The views of a scene show one set of named points, each view turned or mirrored, shifted and resized as a whole, with a little noise and some points left out.
In the rows, zero is written as 128.

Scene 1
View 1
J_590: [112 123 132 114 145 139 129 124 163 144 148 133 123 129 132 131 124 153
 156 124 104 131 125 114 142 139 147 168 138 139 162 112 161 142 108 131
 118 138 119 145 110  84 158  99 125 133 115  98 131 126 121 128 104 119
 124]
J_329: [107 166 157 104 147 132 117 155 164 143 124 142 135 130 134 131  82 131
 159 109  90 127 102 133 150 145 130 153 125  70 117  82 172 150 107 156
 167 142 126 134 121 110 157  85 127 129 134  93 137 128 137 149 108 114
 148]
J_919: [ 99 139 135  79 138 131  77 139 149 132  95 112 134 148 134 142  90 102
 141 126 119 132 114 101 150 154 140 141 121 122 128  89 168 111  93 146
 137 128 120 130 134 113 178  89 123 124 106  82 128 146 143 158 135 119
 162]
J_129: [ 98 108 150  69 115 153 107 154 124 140  84 112 157 161 141 121  87  94
 129 109  87 154 109  95 128 146 131 123 131 113 102  90 161 129  99 128
 118 136 127 120 139 131 162 123 113 113  97  81 118 137 130 158 112  71
 168]
J_308: [101 116 136  95 141 128  80 116 154 129 127 118 127 123 113 154 104 137
 146 136 128 128 121 114 148 160 146 165 142 135 148 120 162 117  85 150
 135 130 114 143 134  86 170  91 116 134  89  84 146 120 130 132 115 118
 133]
J_177: [ 95 145 125  90 143 120  54 142 147 128  96  83 122 159 111 146  81  93
 147 150 140 141 113 108 159 163 153 151 108 120 137  89 175 103  96 154
 140 129 129 141 116 112 186  79 127 116 104  62 112 159 153 177 164 148
 157]
J_242: [105 114 114 111 117 154 101 163 115 149 116  88 119 168  95 130  93 135
 146 141  85 150 122 113 141 133 155 158 114 132 139 125 172 131 103 129
  98 128 159 158  95 109 148 117 107 104  96  84  89 148 122 167 121 100
 121]
J_706: [107 164 128  99 136 125  79 162 127 131 118 112 106 147  98 154  87 118
 131 138 110 132 118 123 158 136 134 161 124 106 132 114 171 122  96 153
 134 126 157 158 130 118 171  88 126 123 112  94 127 134 133 174 137 137
 148]
J_853: [103 125 157  83 148 135  89 141 152 117 109 114 154 144 131 121  83 114
 147 112 104 134  93 116 138 165 141 135 147  95 114  97 154 126  90 153
 162 142 103 117 134 108 168 100 111 121 102  69 128 135 151 152 118  82
 159]
J_557: [111 163 149  99 170 116  94 137 168 117 131 124 127 137 132 129  99 119
 153 120 122 124  99 123 153 155 140 150 139  97 141  88 157 129 102 157
 168 143 108 126 124 104 178  75 134 133 127  78 133 139 157 158 141 132
 160]
J_91: [103 171 146 103 160 117  98 132 179 141 122 131 124 129 141 143  93 113
 165 127 130 127 112 121 158 154 140 158 116  99 140  67 176 130 111 158
 165 140 112 134 114 102 179  66 142 136 135  80 139 141 146 151 137 158
 158]
J_788: [ 92 147 100  79 141 125  50 115 170 145  83  95 121 146 135 161  87 103
 155 147 150 117 127  90 170 167 158 149  89 165 153  78 182  81  84 145
 124 112 109 131 119  93 187  70 130 120 100  80 123 169 143 150 156 158
 140]
J_528: [101 182 180 118 167 109 107 131 190 134 147 157 130  97 134 150  84 123
 174 118 126 123 102 149 156 164 128 176 134  43 124  68 177 157 115 182
 203 154 111 139 126  99 170  55 143 148 144  76 170 110 146 139 117 158
 157]
J_998: [107  74 150  82 136 151 144 127 139 131 121 108 158 167 158  95 132 108
 135 104  93 164 112  82 114 142 147 124 154 151 142  98 133 141 116 106
 100 151  99 112 120 111 167 137 119 121 102  73 106 136 135 148 114  69
 169]
J_729: [ 85 122 183 101 158 107  89 121 169 121 125 105 149 139 133 131  98  70
 159 139 154 166 100 118 136 178 140 157 142  77 121  59 162 139 121 167
 178 161 102 128 121 116 193  81 140 134 119  31 137 128 160 165 157 152
 193]
J_374: [ 89 120 111  74 129 114  31 117 133 126  93  83 109 150 104 176 103  83
 125 165 168 140 138  87 161 159 146 162 118 169 152 111 170  79  80 144
 104 111 133 152 147 107 201  83 131 126  76  75 137 143 133 165 169 164
 158]
J_954: [120 136 192  74 169 131 183 131 175 122 140 171 166 137 207  88 138 102
 135  67  90 147  97  99 116 134 114 116 172  93 127  57 126 170 134 123
 156 169  77  89 146 122 177 110 150 151 150  96 151 114 148 139 106  86
 208]
J_339: [112 161 108 109 134 140 117 160 140 159 119 116 105 160 124 137 101 133
 149 131  95 133 129 109 154 120 144 155  98 136 154  97 175 130 113 125
 105 127 152 153  98 110 160  94 133 116 127 106 100 154 125 164 131 139
 133]
J_262: [ 96 146 142  88 138 135  88 135 165 146  99 125 138 134 141 145  82 112
 156 125 118 128 113 111 152 159 140 147 110 107 123  75 180 122  97 149
 148 133 114 128 126 105 166  84 127 125 113  80 135 141 137 145 122 127
 150]
J_760: [113 144 125 117 137 137  96 163 126 133 137 109 110 144  84 140  92 153
 146 134  90 131 114 134 151 134 144 171 131 107 141 138 168 135  94 149
 129 132 155 163 111 100 151 100 111 119 107  94 116 131 130 161 115 111
 118]
J_669: [110 192 127  98 144 118  62 168 135 124 115 123 103 136  91 164  71 131
 138 135 108 112 112 136 171 143 129 164 119  89 125 117 179 115  83 169
 156 121 156 155 138 114 168  71 124 127 115 104 141 133 138 170 135 137
 141]
J_445: [123 172 128  85 144 139  92 185 116 115 110 119 120 160 107 127  82 134
 125 110  75 123  97 125 154 132 129 137 137  96 121 125 155 125  85 148
 140 125 150 137 136 126 160 101 113 116 115 106 114 142 145 180 125  86
 149]
J_319: [101 123 130 105 133 133 107 119 153 150 130 126 116 129 126 152 119 134
 146 137 121 134 135 105 148 141 143 171 125 145 159 107 170 130 103 133
 109 131 128 152 122  90 166  92 130 133 103  96 138 125 118 135 113 138
 133]
View 2
J_374: [136 154 106 118 130 104 127 157 133 136 164 161 105 103 123 121 138 115
 126 144 135 155 134 109 101 153 121 138 151 106  99 108 152 133 114 138
 110 104 110 100 121 119 150 118 133 133 110 128 126 130 153 119 148 143
  92]
J_339: [102 112 108 114 143 124 139 133 119 135 143 147 106 123 131 131 143 136
 132 149 135 118 117 124 102 163 135 127 127 127 125 110 121 111 123 127
 111 138 111 113 102 133 140 130 134 144 124 129 113 140 121 117 150 116
 105]
J_788: [130 151 101 129 135 118 136 147 137 142 158 157 121 104 136 127 148 125
 118 134 139 149 134 131 100 146 117 132 127 118 104 119 142 137 136 135
 105 122 104 109 106 126 142 127 138 142 115 140 116 125 152 120 154 126
  88]
J_91: [127 123  92 127 125 105 143 134 133 125 151 139 126 109 130 138 136 139
 136 128 127 135 135 134  98 161 130 122 136 126 109 130 123 142 146 108
  99 127 107 105 108 124 125 149 140 156 114 115 109 137 124 120 150 109
 113]
J_919: [127 130  99 123 125 113 134 132 132 136 146 155 119 113 138 127 138 131
 130 128 126 143 119 128 103 151 125 134 133 108 119 114 134 133 135 129
 115 122 120 112 117 116 132 137 135 149 122 112 115 141 133 131 151 122
 111]
J_242: [104 110 119 112 133 121 142 127 119 137 142 152  87 135 135 132 135 135
 121 145 131 127 112 118 119 152 134 139 130 123 130 103 119 102 120 140
 125 136 120 129 120 126 135 121 126 135 125 127 111 146 124 125 151 140
 112]
J_319: [109 131 100 115 136 107 161 147 128 127 154 142 116 126 137 118 128 138
 129 139 125 125 116 117 112 153 137 126 145 123 111 118 129 125 114 127
 110 135 103 110 120 129 140 132 127 146 116 123 119 147 133 123 152 121
 115]
J_129: [128 119 109 118 131 119 133 119 132 143 139 163 109 131 142 121 134 130
 127 118 110 139  97 123 110 151 126 140 128  97 140 105 135 124 124 136
 134 132 129 122 124 107 125 136 132 148 134  98 109 155 127 140 150 119
 129]
J_998: [111 116 110 120 149 109 154 115 119 151 129 168 118 125 137 119 132 148
 134 126  94 140 102 118 131 145 128 130 137  90 133 118 136 135 104 140
 144 156 120 119 125 113 123 146 120 139 134 120 111 164 129 147 146 116
 132]
J_262: [130 129  97 125 126 114 145 134 138 132 151 146 120 120 140 128 135 133
 126 121 125 137 120 133 103 153 128 131 131 120 118 122 127 135 142 121
 109 126 112 114 114 118 127 142 137 154 119 111 108 140 131 126 153 114
 116]
J_308: [115 134  94 120 118 100 162 145 128 127 154 143 120 123 144 121 124 139
 126 131 127 139 119 122 117 143 135 130 147 119 107 118 130 130 128 129
 111 126 112 114 131 124 137 132 124 148 115 119 121 147 134 134 153 134
 115]
J_729: [149 120 101 129 123  89 136 124 140 129 150 152 112 103 114 143 128 138
 137 117 104 157 149 127 111 165 123 129 150 111 108 137 129 158 142 107
 116 118 114 105 122 109 106 158 135 144 114 106 102 143 125 123 144 120
 128]
J_954: [119 106  82 125 143  98 154 109 120 136 127 152 156 116 136 122 128 158
 159 112  86 129 102 131 109 160 134 116 140  86 135 133 130 160 123 107
 131 154 121 100 115 109 112 179 130 166 135  88 108 170 111 149 145  77
 151]
J_760: [ 99 108 102 113 114 109 149 133 116 124 145 137 101 129 140 136 128 142
 130 146 140 125 116 122 114 151 142 133 138 129 119 107 113 106 132 128
 112 126 122 122 124 130 136 125 128 146 118 117 117 147 114 128 151 139
 115]
J_528: [131 114  78 125 106  93 158 135 137 110 156 121 132 116 132 140 121 146
 141 117 124 130 137 138  96 166 139 119 147 136 106 138 111 148 160  89
  90 119 110 103 115 120 114 161 140 168 109  93 105 144 109 121 152 104
 130]
J_329: [119 108  91 121 117 110 148 124 130 124 145 135 123 126 142 134 129 143
 135 122 126 126 115 135 101 159 136 127 131 125 125 121 113 128 149 109
 107 129 119 115 114 119 120 148 137 162 121  98 107 147 112 128 153 109
 127]
J_706: [116 117  99 114 116 109 130 137 122 126 149 143 106 119 132 134 134 131
 135 144 140 132 121 120  98 160 135 133 141 121 118 107 124 116 134 123
 107 113 123 110 116 125 139 128 135 147 117 108 118 140 119 123 148 130
 109]
J_557: [120 117  88 126 117  98 144 128 124 128 143 143 130 109 133 141 134 145
 141 132 126 141 131 134 106 154 130 123 138 116 110 127 123 142 147 113
 108 125 119 108 114 121 124 150 133 153 118 115 112 142 119 132 149 118
 116]
J_177: [134 129 107 126 123 109 124 132 132 138 151 156 104 106 125 141 143 129
 127 136 134 152 138 127 104 155 121 136 134 116 110 116 132 133 141 127
 111 113 119 112 113 120 131 131 137 139 116 126 113 131 134 120 148 135
 100]
J_590: [100 118  97 118 135 106 172 138 123 127 146 138 121 129 140 122 125 149
 132 137 119 119 114 121 118 151 141 122 142 125 116 123 121 127 118 123
 113 147 106 113 120 130 133 141 124 150 120 123 116 154 122 131 152 115
 124]
View 3
J_853: [146 146 132 134 134 105 132 108 136 122 151 151 166 107 119 162 123  83
 144 108 123  92 138 135 126 102 110 115 127 147 116 131 132 124 106  79
 114 147 107 119 128 129  95 104 114 108  94 139 116 103 124 153 112 134
 119]
J_445: [141 146 128 148 121 113 120 101 111  96 145 148 145 112 115 150 119  93
 118 107 120 100 146 141 131  98 124 112 139 138 154 133 153 152 123 101
 127 148 111 128 114 111  89 122 110 110 116 152 121 114 122 136 116 119
 145]
J_262: [127 131 132 126 136 117 126 114 140 137 148 146 154 130 129 146 123 105
 132 114 121 115 159 127 138 120 103 121 117 133 119 123 120 125 103  86
 109 150 115 135 123 105  98  96 122 110  97 125 117  97  93 145 110 132
 128]
J_669: [122 123 121 148 127 111 109  91 107 117 139 147 163 128 121 134 138  92
 116 102 109 126 160 139 144 101 107 125 123 133 166 121 144 146 120  94
 113 143 122 151 112  95 106 114 128 115 106 145 128 124  65 127 103 118
 143]
J_528: [133 106 138 127 139 117 117  84 143 145 147 139 179 129 127 158 138  73
 143  98 140 148 155 116 120 111 108 162  94 137 126 114 127 109 101  56
  90 150 117 105 144 107 125  89 130 100  80 143 145 126  37 126 144 109
 109]
J_329: [137 128 146 132 127 122 123  99 135 125 151 142 150 120 130 157 128  89
 127 114 133 134 152 119 120 116 122 138 117 138 127 126 137 132 106  79
 108 152 114 109 129 106 107 103 111 102 105 140 128 115  89 136 140 115
 125]
J_729: [139 118 114 124 141 106 128 116 162 142 150 140 177 117 103 169 120  84
 163  98 141  84 152 110 135  96  80 129  99 147 108 113 123  77  98  82
 118 150  95 124 132 123  94  83 129  91  68 166 123  95  69 133 115 116
 115]
J_998: [155 155 126 132 146  99 151 140 158 106 159 140 124 118 118 154  91 127
 141 102 145  75 147 127 102 114 110 102 143 135  85 136 126 126 104 103
 125 147  73  89 117 125  82  91 112  92 122 150 110  94 182 153 107 137
 122]
J_557: [139 132 118 130 142 117 119 100 138 121 146 142 160 132 118 154 113  86
 134  91 131  99 154 130 128 101 112 128 108 130 133 120 129 117 112  80
 113 146 107 117 139 112 106 101 132 102  91 134 136 113  82 136 123 119
 126]
J_129: [143 150 142 136 128 104 139 132 138 117 153 144 138 101 114 155 115 113
 134 127 129  97 143 130 131 122 107 109 146 148 108 132 133 139 104 102
 122 160 107 123 101 119  70 102  94 111 111 159  96  87 149 151 103 135
 132]
J_374: [116 126  85 143 154  86 125 135 131 132 136 144 164 147 107 113 115 136
 129  85 108  75 173 147 163 105  65  94 128 124 137 114 115 123 112 112
 120 140 101 179 101  96  88  93 151 113  97 140 111  98  84 137  43 146
 144]
J_954: [177 153 144 110 156 111 138 120 167 118 160 125 134 115  97 174  71  99
 144  94 185 102 134 137  94 135 130 165 122 137  86 125 114 129 103  62
 109 177 100  39 146 132  83  83 101 103  95 165 132 106 125 150 159 121
 108]
J_919: [133 139 120 130 138 110 127 119 136 127 143 146 153 126 115 144 114 109
 132 106 120  94 156 136 144 113 101 111 126 133 126 123 123 127 108  95
 119 151 112 140 118 109  89 101 124 112  96 137 115  97 103 144  97 134
 134]
J_760: [123 124 126 160 125 108 124  98 115 101 148 151 147 128 142 135 144 105
 118 101 113 124 164 120 114  93 114 106 135 132 146 132 155 147 119 107
 115 129  88 134 107  96 116 110 129  94 131 142 126 128 118 126 107 117
 136]
J_177: [121 129 105 133 134 114 120 118 135 129 141 148 158 135 115 143 121 106
 133 103 107  78 166 124 157  96  89  98 114 131 138 118 129 105 110 107
 128 140 107 167 118 103  89 102 136 103  91 137 117  93  83 134  88 125
 143]
J_590: [130 126 126 141 147 105 135 112 143 115 154 142 135 147 146 131 120 125
 122  90 132 126 170 123  99 112 115 118 126 120 111 131 126 138 107  90
 103 133  80 103 124  96 121  91 139  91 131 122 132 125 126 138 112 130
 122]
J_788: [113 134 103 123 148 119 121 125 140 142 141 147 150 159 127 127 110 125
 123  99 100  84 175 137 161 116  90  93 110 118 129 117 106 116 104  99
 116 139 114 173 126  95  94  98 147 116  94  97 117  85  84 147  74 145
 143]
J_308: [128 126 118 146 149  89 132 111 130 125 148 149 167 135 134 128 134 111
 133  88 115 114 158 139 119 107  96 111 127 130 119 127 124 135 107  83
 100 134  92 128 119 107 118  94 143 105 110 124 125 121 111 145  84 144
 118]
J_91: [130 120 123 122 141 124 118 107 146 137 145 140 154 142 122 148 114  99
 130  99 131 115 166 121 135 113 106 135 101 127 127 116 119 110 104  81
 108 149 113 128 136 101 106  95 135 102  90 128 133 106  62 132 124 118
 129]
View 4
J_339: [160 129  99 147 128 120 162 138 123 111 136 150 116 132  92 143 133 184
 144 133 134 130 121  96 121 160 176 115 119  95 167 158 123 138 129 146
 148  94 146 114  68 111 157 112 166 137 142 151 118 117 171 154 163 103
 142]
J_706: [144 146 140 103 111 128 169 140 120 133 159 137 113 119 101 129 141 169
 144 127 126 113 111 123 118 140 170 100 119 118 177 158 129 136 128 144
 145 122 140 121  86 121 140 141 166 140 148 147 124 118 138 138 172 125
 137]
J_129: [163 151 114 141 116 136 179 125 118 115 105 130 122  68 113 137 172 148
 131 129 132 148 162 108 135 118 169 140 139 105 142 124 159 147 148 129
 128 126 148 118 107 105 173 116 176 100 128 120 170 119 126  87 184 137
 145]
J_91: [121 145 132 132 129 103 179 146 113 145 159 148 118 123  84 158 148 195
 127  99 145 100 146 131 123 114 187 123 117 142 140 186 138 119 126 150
 139 103 119 141 103 111 164 127 122 153 175 142 126 145 131 135 150  95
 139]
J_590: [125 154  92 157 141 127 171 138 122 110 151 150 106 107  93 154 140 165
 150 123 139 126 112 118 134 132 178 136 138 146 123 144 137 138 157 148
 141  71 162  86  89 141 179 120 143 136 140 135 126 133 173 165 137 108
 129]
J_308: [124 157 121 121 122 130 162 142 117 127 160 132 104  99 107 148 135 154
 161 106 138 106 119 122 144 121 174 114 133 156 129 132 139 150 156 134
 135 103 159  79 109 155 164 134 140 136 133 131 129 123 131 132 147 129
 124]
J_445: [156 163 118 110 122 142 194 128 125 128 117 122 127 104 104 120 172 153
 123 132 128 140 120 140 118 136 163 110 129 106 174 156 126 111 152 149
 152 126 155 125  78 117 126 141 193 148 141 129 149 124 140 130 189 141
 135]
J_557: [120 167 137 126 133 111 196 146 118 145 140 134 120 111  97 148 160 185
 118 108 137 105 135 139 126 110 179 130 109 148 141 181 132 111 143 152
 136  98 131 127 107 122 154 137 138 159 161 126 135 148 130 137 157 100
 140]
J_919: [145 143 131 120 118 118 174 144 114 133 129 135 124  99 104 143 144 178
 136 107 137 109 150 115 141 126 180 117 114 118 147 152 140 140 137 135
 133 122 139 119 107 117 154 127 148 139 142 130 138 125 112 103 168 117
 141]
J_319: [131 137 109 140 124 124 160 143 116 111 164 154 105 104  95 152 126 170
 164 117 137 108 112 109 140 141 183 119 131 138 138 137 140 153 144 138
 136  86 158  89  94 138 179 125 138 133 141 143 114 123 152 146 139 113
 129]
J_262: [141 141 119 131 127 115 170 140 114 137 145 135 119 114  94 155 148 178
 140  98 150 114 160 123 133 116 180 119 129 128 133 161 144 133 137 138
 139 117 125 124 104 114 164 119 131 137 160 137 140 129 122 112 157 117
 132]
J_374: [145 123 169  88  89 110 149 168 103 126 157 142 117 104 120 137  99 195
 165 105 121  61 123  86 164 153 185  86  84 118 169 134 124 184 121 121
 121 126 151  93 120 143 155 136 137 141 117 137  98 110  87  96 165 112
 146]
J_669: [140 149 136  88 115 132 173 139 118 143 165 130 119 133  93 123 145 166
 145 109 136 110 113 146 114 135 171  84 125 127 176 172 121 116 132 150
 160 134 133 129  80 125 121 152 159 158 164 150 125 123 126 141 171 140
 123]
J_528: [ 93 166 142 123 136 113 192 132 114 159 197 148 105 123  70 159 172 173
 123  94 153 104 138 173 100  80 184 128 141 184 127 203 155  94 131 163
 148 108 102 159 105 112 166 150 106 151 207 152 138 158 143 154 135 109
 125]
J_242: [166 155 108 140 120 136 148 134 132 122 130 127 101 131 118 141 136 155
 155 145 124 145 128  86 114 145 155 124 127 101 168 136 122 156 139 130
 136 108 153  82  76 134 151 102 189 111 113 135 136  92 170 149 178 123
 147]
J_788: [149 118 126 115 119  98 150 168 110 138 133 138 127 135 106 159 102 212
 156  81 148  80 158  88 165 145 190  95  91 109 145 156 116 155 128 125
 135 116 133  99 106 131 152 111 121 159 136 134 108 120  96 100 154 101
 133]
J_177: [146 147 159 107 109 105 162 155 116 153 136 127 116 131 115 147 128 195
 138 106 129  92 149  98 130 127 173 108  89 115 167 168 121 147 122 130
 126 126 123 116 110 123 141 119 147 143 136 134 124 115 108 112 175 101
 151]
J_853: [131 177 128 126 130 127 190 135 119 143 120 116 117  91 114 148 172 156
 123 109 137 128 159 133 130  96 166 138 126 141 127 154 144 123 160 136
 131 117 140 112 117 128 154 128 156 134 140 111 164 134 115 107 173 124
 137]
J_954: [113 161 108 184 146 122 242 123 105  96 105 168 133  15  84 153 218 169
  82 131 136 140 146 154 139  96 200 191 138 148 102 155 187 100 169 162
 128  66 157 157 123  80 216 141 142 129 170 110 173 187 150 111 151  90
 148]
View 5
J_242: [129 174 104 161 109  91 128 189 143  97 108 128 121  98 129 133 139 106
 145 128 148 124 133 144 100 131 140 110 124 135  95 133 114 112 123 122
 148 103 147 124 149 135 149 107 138  83 149 156 111 174 129  92 106 170
 156]
J_788: [190 184 119 108 110 128 117 130 113 143  88 107 137 109 110 128 136 140
 119  90 130 129 152  96 119 122 122 136 109 170 113 142  88 107 150 102
 123 119 163 110 165 112 177 108 155  77 224 170 149 150  92 146 129 175
 154]
J_528: [153 154 177  93 136 138 137  79  69 156 166 103 116 123  94 159 147 121
 135 100 206 159 151  38 138  80 137 136 160 177  88 118 109 173 154 117
 173  88 165 109 142 172 148  98 110 130 137 126 116 130 111 125 129 143
 114]
J_308: [137 187 145 130 111 121 105 129 108 125 121 108 140 126 113 140 132 136
 133 137 150 139 125  92 104 113 130 134 124 150 110 143 110 139 120  86
 156 126 172  92 158 137 166 114 140  77 158 146 122 149 107  99 132 152
 131]
J_319: [144 170 137 138 114 119 107 135 124 146 127 121 150 105 125 149 145 136
 132 133 169 137 138 101  94 118 120 129 123 144 100 155 118 130 122  81
 136 119 162 115 152 126 170 109 134  91 157 158 124 165 114 101 128 153
 134]
J_706: [136 191 127 127 102 105 133 140 119 131 113 102 118 117 125 142 126 102
 139 104 165 140 136 105 108 120 149 117 125 176  87 121 113 114 130 115
 157  94 146 105 133 122 149 105 145 102 155 162 110 152 126 127 119 138
 134]
J_557: [150 169 153 116 121 125 130 107  89 127 118 101 115 116  92 146 130 119
 136 104 149 144 145  73 134 114 130 135 134 153 100 131  91 144 151 121
 156  99 150 111 150 151 150  96 127 108 157 146 107 146 113 130 141 150
 100]
J_919: [148 179 126 124 110 122 124 136 107 131 100  87 122 111  95 147 124 103
 135 105 140 134 130 101 119 108 129 130 123 146 112 136  99 125 145 111
 140 103 150 108 159 131 162 119 146  92 177 147 122 138 116 139 127 164
 131]
J_998: [110 160 126 179 123 117 102 168 119 108 103  92 126  90  83 158 132  97
 146 144 115 121 114 126 113 122 100 131 127  57 126 180  98 144 135  99
 120 114 130 136 180 140 163 127 122  83 136 134 101 160 128 104 144 187
  89]
J_853: [130 175 140 130 119 125 123 135  88 100 107  81 110 118  75 146 118  95
 144 123 132 139 120  93 132 101 131 133 133 124 120 130  92 148 147 123
 160 108 156 102 169 162 152 122 134  87 154 123 108 130 119 117 126 166
 117]
J_760: [126 178 127 142 108  96 132 152 126 104 119 127 122 113 126 135 132 114
 147 132 163 139 133 113 102 129 148 116 127 164  84 119 115 123 120 120
 171 105 158 108 136 149 145  98 137  96 137 155 102 169 128  86 112 138
 142]
J_445: [117 173 123 135  96 103 141 140 116 101  88  87 109 108  96 150 106  69
 146 125 141 144 123 117 112 123 149 121 118 156  93 111 107 111 134 132
 170  92 142 107 136 151 143 105 151 113 143 151  92 147 142 114 115 126
 121]
J_262: [155 163 133 116 118 127 125 127 100 136 118  95 125 106  93 150 135 106
 134 107 159 138 137  91 121  96 127 131 131 150 110 131 106 136 150 114
 141 103 161 115 163 146 162 116 137 100 174 140 130 133 112 127 116 167
 142]
J_374: [161 230 120 122  96 115 104 151 122 149  98  92 132 137 135 124 125 143
 125  87 135 125 133 104 108 120 139 125 111 176 114 151 101 105 126  84
 124 117 151  84 152  71 172 121 164  55 203 176 139 148  99 163 143 167
 144]
J_339: [153 150 114 141 110 102 136 149 138 134 106 128 132  82 125 147 143 107
 137 113 163 134 152 121 100 135 128 122 120 151  81 138 113 105 135 116
 133  93 140 142 137 131 155  95 137 113 164 173 115 177 127 110 113 153
 135]
J_177: [163 200 124 116 112 114 130 150 106 124 103  99 109 123 113 123 132 125
 134  78 138 128 146 101 135 119 142 122 131 168 106 129  88 118 149 126
 140  99 144 103 153 114 152 109 145  81 191 158 126 148 108 155 131 174
 138]
J_669: [141 182 135 108 100 110 139 118 110 133 114 103 121 122 119 143 121 101
 135 109 174 151 136  91 108 112 155 123 124 199  84 106 115 116 131 117
 172  94 161  94 127 140 150 101 151 109 159 160 113 144 124 119 112 124
 145]
J_129: [113 169 112 154 110 115 121 168 115 115  99  68 115  98  81 161 115  62
 148 125 137 129 106 130 112  96 122 121 129 101 126 144 109 129 140 117
 136  96 137 118 171 138 159 139 142  88 149 125 113 131 134 126 114 174
 134]
J_329: [136 144 145 119 124 123 140 118  97 130 131  99 117 100  89 160 133  90
 143 118 179 148 137  85 123  96 133 129 142 147  94 120 112 145 149 125
 163  87 154 122 149 173 148 106 123 124 140 130 110 140 128 110 113 148
 126]
J_729: [148 195 157 119 138 132 124 133  73 137 151  83  93 134  93 141 145 125
 139  72 161 130 142  65 157  88 129 125 166 135 116 142  85 171 162 126
 141  87 134 107 166 127 146 118 111  91 153 124 120 132 103 166 153 191
 101]
J_590: [136 151 145 147 120 116 111 130 121 129 128 133 145  96 116 151 148 135
 136 147 164 139 139  99  98 125 116 136 127 127  96 153 116 140 124  89
 143 119 164 126 155 152 163  99 122  99 140 154 114 173 115  78 130 153
 116]
J_91: [167 158 149 104 127 130 134 106  93 151 130 107 123 106 101 149 142 123
 131  92 171 145 155  69 131 104 127 134 139 163  95 134  98 142 158 116
 143  94 152 122 149 145 157  98 124 117 169 148 123 145 109 138 132 158
 119]

In a view up to two points have been moved. Name them for each view, in the order of its rows, or write -.
view 1 => -
view 2 => J_374, J_590
view 3 => J_445
view 4 => J_308
view 5 => J_669
